Points on a hilly landscape, in no order, each with its height.
From any point a ball rolls to the lowest of the 5 points nearest to it. It stops when none of these is lower. Distance is the straight distance between rows; heights are no part of it.
<627>: |   0 |  25 |  -9 |  18 |  51 | -20 |  21 |   2 |  29 |  11 | -29 | -37 | -10 | -20 | -17 |   2 |  69 |   1 |   4 | -19 | -59 | -34 |  23 | -70 |  h=254
<589>: |  82 | -25 |   0 | -50 |  -3 |  76 |  22 |  12 | -69 | -24 |  18 | -94 |  22 |  -1 |   8 |   7 |  -3 |  -5 | -29 | -42 |  27 |  13 |   5 |  29 |  h=690
<611>: |  19 | -19 |  17 | -13 | -20 |   4 |   4 |  -6 |   3 | -21 |   6 | -14 |  15 |  22 |  15 |  -5 | -23 |  20 |  -7 |  -4 |  49 |  15 | -11 |  25 |  h=142
<1178>: |  54 | -26 |  -4 | -34 |   4 |  53 |  35 |   9 | -49 | -12 |  18 | -95 |  29 |   7 |  17 |  -3 |  -9 |   0 | -19 | -34 |  27 |  14 |  13 |  17 |  h=332
<219>: |  73 | -27 |   2 | -60 |  -4 |  74 |   1 |  18 | -72 | -32 |  17 | -68 |  24 |  -7 |   8 |  -2 | -19 | -11 | -19 | -33 |  33 |   3 |  -8 |  56 |  h=585
<415>: | -25 |  43 | -13 |  31 |  63 | -29 |   9 |  -6 |  23 |  30 | -34 | -34 |  -7 | -16 | -18 |  -7 |  55 |   2 |   2 |  -8 | -71 | -41 |  31 | -67 |  h=189
<312>: | -64 |  56 |  -4 |  56 |  38 | -47 | -31 | -17 |  30 |  37 | -15 |  29 | -30 |  -4 |  -5 |  -8 |  27 |   4 |  -2 |  25 | -49 | -26 |  25 | -39 |  h=168
<328>: |   8 |  24 | -15 |  17 |  50 | -17 |  23 |  -2 |  26 |  13 | -31 | -48 | -10 | -18 | -20 |  11 |  79 |   1 |  -5 | -21 | -68 | -34 |  35 | -83 |  h=232
<649>: |  20 | -18 |  11 | -21 | -18 |  21 |  -1 |  -1 | -17 | -17 |  13 | -34 |  22 |  25 |  15 | -10 | -31 |  19 | -11 |  -6 |  50 |  14 |  -7 |  41 |  h=135
<79>: |  52 | -23 |   0 | -68 | -14 |  67 | -29 |  27 | -68 | -28 |  21 | -27 |  28 |   0 |   3 | -13 | -49 | -16 | -14 | -21 |  37 |  -1 | -19 |  77 |  h=133
<846>: | -56 |  22 | -11 |  38 | -10 | -27 |  -9 |   2 |  23 |  10 |   7 |  74 | -27 |  -9 |   1 |  -2 |  -4 | -21 |  26 |  41 | -30 |   0 |  -6 | -10 |  h=261
<1196>: | -65 |  36 |  -5 |  49 |   8 | -36 | -27 |  -4 |  24 |  23 |  -2 |  68 | -36 |  -2 |  -1 |  -7 |  14 | -10 |  11 |  38 | -41 |  -8 |   9 | -24 |  h=291
<858>: | -34 |  28 |  -9 |  27 |  11 | -24 |   2 |   6 |  29 |   4 |   3 |  49 | -17 | -13 |   7 | -11 |   9 | -20 |  26 |  25 | -28 | -14 |  -5 | -23 |  h=185
<150>: |  23 | -27 |   3 | -19 |  -7 |  28 |  20 |   3 | -22 | -17 |  12 | -67 |  21 |  22 |  20 | -11 | -20 |  17 |  -7 | -12 |  40 |   7 |   3 |  20 |  h=140
<881>: |  16 | -24 |   4 | -45 | -50 |  29 | -53 |   5 | -44 |  -1 |  19 |  28 |  19 |  21 | -11 |   2 | -63 |  -1 | -20 |   7 |  48 |  25 | -17 |  83 |  h=99
<840>: | -35 |  32 |  -6 |  30 |  22 | -25 |  -1 |   7 |  29 |  10 |  -2 |  40 | -17 | -13 |   6 | -16 |  15 | -16 |  22 |  19 | -34 | -19 |  -1 | -30 |  h=234
<35>: | -15 |  35 |  -8 |  24 |  54 | -26 |  12 |   1 |  28 |  16 | -24 | -18 | -10 | -21 |  -8 | -10 |  53 |  -3 |  10 |  -7 | -57 | -37 |  21 | -60 |  h=245
<989>: |  20 | -22 |   4 | -45 | -43 |  33 | -45 |   9 | -44 |  -7 |  16 |  15 |  21 |  23 |  -4 |  -2 | -62 |   0 | -22 |   4 |  49 |  22 | -16 |  82 |  h=132
<1156>: |   93 |  -26 |   -3 |  -52 |   -7 |   79 |   25 |   13 |  -68 |  -24 |   21 | -103 |   20 |    1 |    7 |   16 |    7 |   -9 |  -34 |  -44 |   26 |   15 |   12 |   17 |  h=681
<1076>: |  43 | -24 |   1 | -36 |   0 |  50 |  15 |   9 | -53 | -17 |  16 | -71 |  29 |  10 |  16 | -13 | -26 |   3 | -15 | -22 |  34 |  10 |   0 |  39 |  h=68
<870>: | -13 |  44 | -22 |  34 |  70 | -30 |  24 | -15 |  20 |  34 | -47 | -57 |  -1 |  -9 | -25 |  12 |  70 |   8 | -13 | -23 | -90 | -44 |  53 | -85 |  h=204
<449>: |  45 | -24 |  -2 | -69 | -22 |  62 | -42 |  29 | -65 | -23 |  25 | -11 |  28 |   6 |   1 | -13 | -58 | -20 | -15 | -14 |  40 |   0 | -21 |  83 |  h=47
<620>: |  -1 | -29 |   9 | -20 | -49 |  -6 |  -5 | -17 | -16 |  14 |   1 |  83 |  12 |  -6 | -15 |  28 | -64 |  -1 |   1 |  12 |  38 |  53 | -31 |  65 |  h=367
<950>: |  17 | -15 |  11 | -28 | -37 |  16 | -24 |  -3 | -24 |  -9 |  12 |   8 |  19 |  25 |   5 |  -2 | -50 |  13 | -18 |   2 |  51 |  22 | -14 |  60 |  h=183
<297>: | -39 |  -6 | -10 |  19 | -33 | -23 |  13 |   0 |  15 |   5 |   9 |  89 | -10 |  -9 |  -2 |  16 | -35 | -20 |  34 |  33 |  -7 |  22 | -24 |  19 |  h=173
<111>: |  10 |   0 |  12 |   1 | -16 | -16 |  22 |  -5 |  25 | -16 |   4 |  46 |   5 |  -3 |   8 |   6 | -17 |   2 |  11 |   1 |  24 |  16 | -24 |   9 |  h=56
<844>: |  -6 |  27 |  -4 |  18 |  40 | -20 |  15 |   7 |  31 |   6 | -17 |  -6 | -12 | -23 |  -2 |  -7 |  45 |  -7 |  17 |  -4 | -43 | -29 |   3 | -51 |  h=455
<25>: | -32 |  43 |  -8 |  32 |  48 | -31 |  -5 |   3 |  28 |  20 | -16 |   2 | -14 | -17 |  -3 | -17 |  36 |  -6 |  15 |   8 | -51 | -33 |  14 | -48 |  h=193
<1043>: |  29 | -22 |  -3 | -58 | -31 |  48 | -44 |  20 | -55 | -13 |  23 |  -2 |  27 |  16 |   1 | -12 | -62 | -10 | -16 |  -4 |  45 |   7 | -17 |  83 |  h=111
<862>: |  16 |  -5 |   0 |   8 |  21 | -11 |  27 |   3 |  36 | -14 | -18 | -39 | -11 | -13 |  -5 |   5 |  61 |   6 |   7 | -19 | -23 | -20 |   9 | -64 |  h=63
<955>: | -42 |  42 |  -9 |  36 |  32 | -28 |  -7 |   2 |  31 |  19 |  -8 |  28 | -19 | -10 |   1 | -17 |  23 | -11 |  18 |  19 | -44 | -26 |   7 | -37 |  h=233
<583>: |  -1 |  18 |   2 |  14 |  23 | -20 |  18 |   5 |  34 |  -7 |  -8 |  11 | -10 | -20 |   5 |  -9 |  33 |  -8 |  22 |   0 | -23 | -16 |  -8 | -37 |  h=277
<192>: | -46 |  49 |  -9 |  40 |  44 | -35 | -11 |  -2 |  29 |  28 | -16 |  14 | -18 | -10 |  -5 | -17 |  31 |  -5 |  11 |  14 | -52 | -30 |  17 | -46 |  h=69
<1060>: | -53 |  60 |  -8 |  55 |  64 | -55 | -13 | -18 |  31 |  48 | -38 | -24 | -11 |  -1 | -19 |  -4 |  41 |  19 |  -4 |   3 | -67 | -47 |  42 | -59 |  h=191
<36>: |  22 | -39 |  -9 |  -4 |  -3 |  22 |  45 |   6 |  11 | -14 |   5 | -92 |   8 |  21 |  15 |   4 |  19 |  16 |   0 | -22 |  18 |  -3 |  24 | -40 |  h=182
<326>: |   1 |   6 |   7 |   6 |  -5 | -20 |  22 |  -1 |  31 | -13 |   4 |  48 |  -2 | -11 |  11 |   1 |  -9 |  -6 |  19 |   6 |   7 |   6 | -21 |  -7 |  h=151
<758>: |  14 | -36 |   5 | -48 | -57 |  27 | -57 |   3 | -48 |   9 |  15 |  48 |  12 |  15 | -20 |  10 | -67 |  -2 | -23 |  12 |  50 |  37 | -23 |  91 |  h=141
<1058>: |   3 | -10 |   7 |  -4 | -30 | -16 |  17 |  -9 |  15 |  -4 |   6 |  69 |   8 |  -3 |   3 |  17 | -40 |  -5 |  12 |  11 |  24 |  30 | -28 |  28 |  h=226
<831>: |  27 | -19 |   5 | -34 | -12 |  38 |  -8 |   9 | -40 | -18 |  17 | -42 |  28 |  21 |  14 | -16 | -42 |   9 | -14 | -10 |  43 |  11 |  -6 |  55 |  h=188
<572>: |  21 | -16 | -11 |   9 |  12 |  -2 |  28 |   6 |  37 | -16 | -16 | -66 | -15 |   0 | -10 |  14 |  69 |   9 |  -3 | -21 | -25 | -24 |  26 | -77 |  h=336
<757>: |   60 |  -31 |   -6 |  -31 |    5 |   56 |   46 |    7 |  -44 |   -7 |   19 | -105 |   29 |   11 |   18 |    4 |   -1 |   -1 |  -20 |  -37 |   22 |   15 |   21 |    0 |  h=235
<395>: |  13 |  -8 |  14 |  -9 | -29 | -11 |  14 | -12 |  13 | -11 |   7 |  42 |  10 |   7 |   7 |  11 | -27 |   9 |   0 |   3 |  36 |  23 | -23 |  26 |  h=414
<31>: |  -4 |  26 |  -5 |  18 |  46 | -22 |  15 |   4 |  30 |   9 | -22 | -21 | -12 | -24 |  -9 |  -8 |  59 |  -4 |  14 |  -9 | -50 | -31 |  13 | -61 |  h=363
<937>: |  38 | -32 |  -5 | -21 |   2 |  43 |  37 |   6 | -33 |  -9 |  15 | -91 |  26 |  16 |  19 |  -6 | -11 |   9 | -10 | -28 |  28 |  10 |  14 |   8 |  h=172
<766>: | -57 |  56 |  -8 |  48 |  46 | -42 | -23 |  -9 |  29 |  36 | -22 |  13 | -23 |  -4 |  -5 | -14 |  31 |   4 |   4 |  18 | -53 | -36 |  25 | -44 |  h=144
<47>: |  22 | -38 |  -8 | -68 | -55 |  53 | -71 |  24 | -63 |  -1 |  26 |  34 |  15 |  12 | -19 |  -1 | -75 | -24 | -16 |   8 |  46 |  16 | -26 |  98 |  h=205
<411>: | -80 |  35 |   1 |  59 |   1 | -48 | -41 | -22 |  17 |  32 |  -6 |  89 | -42 |  -5 |  -9 |   8 |  20 |  -7 |  -1 |  41 | -42 |   4 |   9 | -19 |  h=387
<320>: |  26 | -23 |   7 | -26 | -11 |  31 |   7 |   4 | -30 | -16 |  12 | -54 |  25 |  22 |  18 | -14 | -30 |  13 | -10 | -12 |  42 |  10 |   0 |  39 |  h=157
<402>: | -37 |  47 | -11 |  34 |  56 | -31 |  -2 |  -3 |  27 |  29 | -22 |  -8 | -12 | -16 | -10 | -14 |  42 |   0 |   9 |   4 | -60 | -39 |  20 | -54 |  h=159
<524>: | -78 |  22 |  -2 |  53 | -13 | -43 | -34 | -12 |  12 |  23 |  -3 |  94 | -44 |  -6 |  -8 |   7 |  14 | -14 |  11 |  44 | -40 |  11 |   1 | -12 |  h=342
<22>: |  18 | -16 |  16 |  -2 | -12 |  -4 |  16 |  -7 |  19 | -23 |   3 | -17 |   8 |  13 |  13 |  -2 |  -2 |  21 |   2 |  -9 |  40 |   7 |  -9 |   4 |  h=145
<914>: |  16 | -41 |   0 | -55 | -59 |  40 | -68 |  11 | -55 |   4 |  21 |  41 |  12 |  13 | -23 |   6 | -70 | -11 | -22 |  14 |  49 |  30 | -26 |  95 |  h=153
<514>: |  14 | -17 |  15 | -17 | -41 |  -5 |  -5 | -13 |  -5 |  -4 |   9 |  52 |  17 |   9 |  -4 |  17 | -50 |   8 |  -8 |   4 |  44 |  37 | -25 |  51 |  h=549
<906>: |  18 | -24 |  13 |  -7 | -14 |   6 |  18 |  -3 |   6 | -20 |   4 | -43 |  12 |  19 |  14 |  -7 |  -5 |  23 |  -2 |  -9 |  41 |   6 |  -4 |   7 |  h=125
<1165>: |  14 |   2 |   7 |   6 |  12 | -15 |  25 |   5 |  36 | -16 |  -8 |  -5 |  -7 | -14 |   6 |  -4 |  34 |   4 |  16 |  -9 |  -2 | -11 |  -7 | -37 |  h=119
<748>: |  12 |  12 | -10 |  14 |  37 | -12 |  23 |   1 |  31 |   1 | -25 | -43 | -14 | -16 | -15 |   9 |  77 |   3 |   1 | -23 | -50 | -31 |  25 | -78 |  h=309
<821>: | -17 |  26 |  -1 |  22 |  24 | -24 |  11 |   9 |  33 |   2 |  -4 |  28 | -12 | -18 |   6 | -13 |  22 | -12 |  23 |  10 | -28 | -18 |  -7 | -34 |  h=267
<108>: | -66 |  47 |  -4 |  49 |  20 | -38 | -32 | -11 |  26 |  28 |  -5 |  56 | -34 |  -5 |  -3 |  -7 |  21 |  -4 |   7 |  34 | -44 | -17 |  16 | -31 |  h=231
<903>: |   5 |  12 |  -2 |  13 |  36 | -16 |  22 |   4 |  34 |  -3 | -21 | -25 |  -9 | -22 |  -7 |  -2 |  62 |   1 |  12 | -15 | -37 | -27 |   9 | -62 |  h=469
<1180>: | -19 | -17 |  -3 |   1 | -41 | -18 |  19 |  -9 |   5 |   8 |   6 |  89 |   2 | -11 |  -5 |  23 | -51 | -13 |  25 |  22 |  11 |  36 | -29 |  38 |  h=251
<801>: |  -4 |  11 |   3 |  13 |   5 | -20 |  20 |   2 |  32 |  -9 |   3 |  43 |  -6 | -14 |  10 |  -2 |   2 | -11 |  23 |   8 |  -5 |  -2 | -18 | -17 |  h=158
<477>: |  57 | -23 |   3 | -62 |  -7 |  65 | -11 |  21 | -68 | -27 |  21 | -49 |  28 |  -2 |   8 | -11 | -37 | -10 | -15 | -23 |  33 |   1 | -11 |  64 |  h=413
<606>: |   5 |  12 |   5 |   8 |  11 | -16 |  20 |   3 |  37 | -10 |  -4 |  24 |  -4 | -14 |   9 |  -6 |  18 |  -6 |  21 |  -2 |  -6 | -10 | -15 | -29 |  h=178
<139>: |  21 | -16 |   8 | -34 | -31 |  28 | -29 |   7 | -37 | -13 |  16 |  -8 |  24 |  25 |   7 |  -8 | -52 |   9 | -20 |  -1 |  48 |  15 | -10 |  67 |  h=154
<1017>: |  90 | -30 |   2 | -61 |  -9 |  82 |   6 |  19 | -75 | -34 |  19 | -84 |  18 |  -9 |   2 |   9 |  -4 | -10 | -28 | -43 |  30 |   5 |  -4 |  41 |  h=646
<806>: |  17 | -32 |   1 | -52 | -54 |  33 | -60 |  11 | -50 |   0 |  20 |  30 |  18 |  20 | -15 |   3 | -69 |  -5 | -23 |   9 |  48 |  28 | -21 |  90 |  h=130
<413>: |  60 | -23 |   1 | -46 |   2 |  62 |  14 |  13 | -64 | -21 |  15 | -76 |  30 |   2 |  14 |  -9 | -23 |  -4 | -19 | -30 |  29 |   8 |  -1 |  43 |  h=110
<287>: | -81 |  44 |   9 |  62 |  17 | -61 | -41 | -36 |  19 |  43 | -16 |  88 | -43 | -13 | -14 |  19 |  22 |   2 | -14 |  37 | -47 |   4 |  16 | -29 |  h=439
<979>: |  19 | -14 |   6 |   6 |   8 |  -8 |  26 |   2 |  36 | -18 | -10 | -40 |  -8 |  -5 |   1 |   3 |  50 |  13 |   8 | -15 |  -3 | -14 |   3 | -52 |  h=274
<593>: |  18 | -19 |  12 |   5 |   0 |  -6 |  30 |  -2 |  33 | -22 |  -6 | -40 |  -5 |   4 |   8 |  -1 |  33 |  16 |   9 | -15 |  14 |  -9 |   2 | -36 |  h=163
<709>: |  20 | -21 |  13 | -12 | -15 |  12 |   9 |  -1 |  -6 | -19 |   9 | -37 |  15 |  23 |  17 |  -8 | -18 |  23 |  -6 |  -8 |  46 |  10 |  -4 |  22 |  h=131
<884>: |  10 | -31 |  10 | -34 | -56 |  10 | -35 |  -9 | -34 |   9 |   9 |  62 |  14 |   8 | -18 |  18 | -65 |   4 | -18 |  10 |  48 |  49 | -26 |  80 |  h=179
<342>: |  17 |  -5 |  12 |   5 |   3 | -14 |  24 |  -2 |  35 | -20 |  -6 |  -6 |  -5 |  -6 |   9 |  -3 |  23 |  11 |  13 |  -8 |  13 |  -4 | -12 | -27 |  h=190
<601>: |  18 | -24 |  13 |   0 |  -7 |  -2 |  25 |  -3 |  23 | -21 |  -1 | -41 |   3 |  12 |  11 |  -3 |  15 |  20 |   5 | -12 |  29 |  -1 |  -2 | -19 |  h=113
<70>: | -19 |  31 |  -5 |  25 |  35 | -24 |   8 |   8 |  33 |   7 |  -9 |  18 | -14 | -20 |   2 | -16 |  31 | -10 |  21 |   5 | -37 | -26 |   1 | -40 |  h=376
<357>: | -37 |  52 | -17 |  44 |  71 | -40 |   6 | -13 |  20 |  42 | -42 | -41 |  -6 |  -6 | -21 |  -2 |  52 |  12 |   0 |  -8 | -77 | -46 |  43 | -68 |  h=194
<87>: | -25 |  15 |  -4 |  19 |  -6 | -20 |  13 |   5 |  26 |  -2 |   6 |  66 |  -9 | -12 |   8 |  -2 | -10 | -19 |  29 |  22 | -13 |   2 | -16 |  -8 |  h=160
<761>: |  39 | -18 |  -1 | -57 | -17 |  58 | -27 |  21 | -59 | -22 |  21 | -27 |  29 |  11 |   8 | -14 | -50 |  -8 | -15 | -12 |  39 |   2 | -15 |  75 |  h=156
<1055>: | -76 |  13 |  -4 |  48 | -23 | -35 | -23 |  -7 |  13 |  16 |   0 |  95 | -38 |  -5 |  -7 |   8 |   4 | -19 |  22 |  47 | -34 |  15 |  -8 |  -2 |  h=278
<1026>: |  64 | -23 |  -2 | -44 |   3 |  64 |  20 |  13 | -63 | -18 |  16 | -83 |  28 |   0 |  14 |  -2 | -15 |  -3 | -20 | -35 |  29 |  13 |   2 |  35 |  h=700
<901>: |  15 |  10 | -15 |  13 |  36 |  -9 |  25 |   1 |  32 |  -1 | -26 | -57 | -12 | -11 | -19 |  18 |  85 |   5 |  -8 | -26 | -58 | -32 |  35 | -88 |  h=264
<855>: |  29 | -29 |  -4 | -68 | -39 |  56 | -58 |  27 | -65 | -11 |  28 |  13 |  21 |  12 |  -9 |  -9 | -69 | -19 | -15 |  -5 |  42 |   8 | -23 |  93 |  h=143
<574>: |  10 | -43 |   2 | -55 | -65 |  34 | -70 |   8 | -54 |  13 |  15 |  54 |   6 |   9 | -31 |  13 | -70 | -10 | -21 |  14 |  48 |  39 | -28 |  97 |  h=155
<209>: | -54 |  59 |  -8 |  55 |  57 | -50 | -21 | -16 |  32 |  42 | -29 |  -2 | -19 |  -3 | -11 | -12 |  36 |  13 |  -1 |  12 | -59 | -39 |  33 | -50 |  h=167
<76>: |  24 | -31 |   1 | -12 |  -4 |  27 |  31 |   3 | -12 | -14 |  11 | -79 |  17 |  20 |  19 |  -9 |  -8 |  15 |  -3 | -15 |  36 |   5 |   9 |   1 |  h=128
<391>: |  20 | -32 |   6 |  -1 |  -8 |  10 |  32 |   0 |  16 | -18 |   2 | -69 |   7 |  16 |  13 |  -3 |  14 |  22 |   2 | -15 |  30 |  -2 |   9 | -25 |  h=129
<177>: | -66 |   4 |  -9 |  38 | -29 | -28 |  -9 |   1 |  11 |  11 |   7 |  91 | -31 |  -4 |  -3 |   6 | -13 | -22 |  31 |  45 | -27 |  15 | -13 |   7 |  h=222
<654>: |  -3 | -14 |   6 |  -7 | -41 | -12 |  12 | -13 |   1 |   4 |   7 |  81 |  11 |  -4 |  -5 |  24 | -52 |  -4 |  10 |  12 |  24 |  40 | -29 |  45 |  h=354
<114>: |   34 |  -36 |  -12 |  -15 |    3 |   37 |   51 |    7 |  -11 |   -6 |   13 | -103 |   21 |   19 |   21 |    2 |    2 |    8 |   -7 |  -31 |   20 |    6 |   26 |  -27 |  h=221
<800>: |  48 | -24 |   3 | -46 |   0 |  55 |   5 |  14 | -58 | -20 |  16 | -64 |  30 |   7 |  13 | -11 | -28 |  -1 | -16 | -22 |  34 |   4 |  -5 |  50 |  h=677
<513>: | -12 |  35 | -15 |  25 |  59 | -23 |  17 |  -2 |  23 |  22 | -31 | -39 |  -8 | -19 | -19 |   1 |  65 |   3 |   1 | -15 | -72 | -40 |  31 | -72 |  h=198
<224>: |  18 |  -8 |  -3 |  10 |  21 |  -8 |  27 |   2 |  39 | -14 | -20 | -52 | -14 |  -7 | -10 |   9 |  68 |   8 |   1 | -21 | -27 | -25 |  20 | -74 |  h=341
<479>: | -43 |  49 | -11 |  41 |  48 | -36 | -12 |  -5 |  28 |  30 | -20 |   4 | -19 | -11 |  -5 | -18 |  34 |  -3 |   9 |  13 | -54 | -34 |  21 | -47 |  h=115
<725>: |  19 | -27 |  -9 |   3 |   0 |   3 |  36 |   6 |  33 | -20 |  -9 | -74 |  -8 |   9 |  -1 |  12 |  55 |  14 |   1 | -21 | -11 | -17 |  27 | -70 |  h=30
<1090>: | -87 |  23 |   7 |  58 | -11 | -52 | -41 | -25 |   9 |  31 |  -9 | 107 | -48 |  -9 | -14 |  19 |  22 | -10 |   3 |  41 | -42 |  21 |   0 | -12 |  h=405
<920>: | -64 |  15 | -10 |  40 | -15 | -31 | -18 |  -2 |  19 |  14 |   6 |  84 | -33 |  -6 |  -5 |   0 |  -1 | -20 |  24 |  44 | -32 |   3 |  -4 |  -7 |  h=266
<397>: |  17 |  -8 |  18 |   0 | -11 |  -9 |  20 |  -7 |  27 | -22 |   1 |   5 |   4 |   5 |  11 |   1 |   2 |  13 |   7 |  -6 |  30 |   6 | -15 |  -4 |  h=203
<722>: |  16 | -15 |  14 | -18 | -31 |   6 |  -9 |  -5 |  -9 | -14 |  10 |   8 |  19 |  25 |   9 |   0 | -41 |  19 | -15 |   2 |  51 |  24 | -16 |  47 |  h=206
<767>: | -93 |  32 |  11 |  64 |  11 | -62 | -40 | -42 |  10 |  45 | -19 | 112 | -42 | -19 | -16 |  26 |  24 |  -5 |  -8 |  36 | -49 |  23 |   6 | -19 |  h=464
<1018>: | -57 |  46 |  -7 |  46 |  27 | -38 | -24 |  -5 |  29 |  29 |  -7 |  37 | -28 |  -8 |  -1 | -15 |  22 |  -6 |   8 |  28 | -46 | -23 |  14 | -36 |  h=210
<106>: |  17 | -28 |   0 |   1 |  -1 |   0 |  34 |   2 |  29 | -20 |  -3 | -66 |  -4 |  11 |   8 |   4 |  38 |  17 |   3 | -18 |  13 |  -8 |  11 | -46 |  h=236
<227>: |  17 | -11 |  18 | -14 | -30 |  -5 |   0 | -13 |   5 | -11 |   5 |  35 |  15 |  12 |   3 |   7 | -35 |  12 |  -6 |   1 |  44 |  28 | -20 |  35 |  h=120
<278>: |   6 | -30 |  10 | -28 | -53 |   2 | -20 | -16 | -22 |   9 |   6 |  71 |  12 |   2 | -16 |  27 | -62 |   5 | -10 |   9 |  41 |  50 | -27 |  68 |  h=256
<121>: |  11 |   1 |  14 |   3 | -12 | -15 |  19 |  -4 |  27 | -19 |   3 |  28 |   3 |  -1 |  12 |   2 |  -5 |   4 |  13 |  -1 |  23 |   9 | -19 |  -5 |  h=169
<827>: | -18 |   0 |  -3 |  11 | -22 | -18 |  19 |  -3 |  22 |  -2 |   6 |  78 |  -1 | -11 |   3 |   9 | -30 | -18 |  26 |  22 |  -2 |  16 | -23 |  11 |  h=162
<379>: |  -5 |  -7 |   2 |   2 | -29 | -17 |  20 |  -7 |  18 |  -3 |   7 |  76 |   5 |  -7 |   2 |  15 | -38 | -10 |  17 |  13 |  18 |  28 | -28 |  24 |  h=187
<977>: | -79 |  55 |   7 |  65 |  28 | -64 | -39 | -37 |  28 |  47 | -19 |  71 | -37 | -10 | -12 |  15 |  23 |   8 | -17 |  30 | -43 |  -8 |  24 | -34 |  h=460
<795>: | -67 |  28 |  -7 |  46 |  -3 | -35 | -25 |  -5 |  21 |  18 |   2 |  78 | -34 |  -4 |  -3 |  -3 |   8 | -12 |  16 |  41 | -38 |  -1 |   4 | -16 |  h=317
<755>: |  39 | -29 |  -2 | -26 |   0 |  42 |  32 |   6 | -39 | -12 |  16 | -85 |  29 |  15 |  18 | -10 | -18 |   7 | -11 | -23 |  33 |  10 |   9 |  18 |  h=230
<426>: |  19 | -31 |   6 |  -5 | -10 |  12 |  29 |   0 |   7 | -18 |   6 | -65 |  10 |  21 |  15 |  -6 |   4 |  22 |  -2 | -13 |  35 |   3 |   7 | -11 |  h=118

For each start below, name the point where the ball stops.
<795> | <111>
<1180> | <111>
<767> | <111>
<1055> | <111>
<1156> | <601>
<748> | <192>
<901> | <192>
<627> | <192>
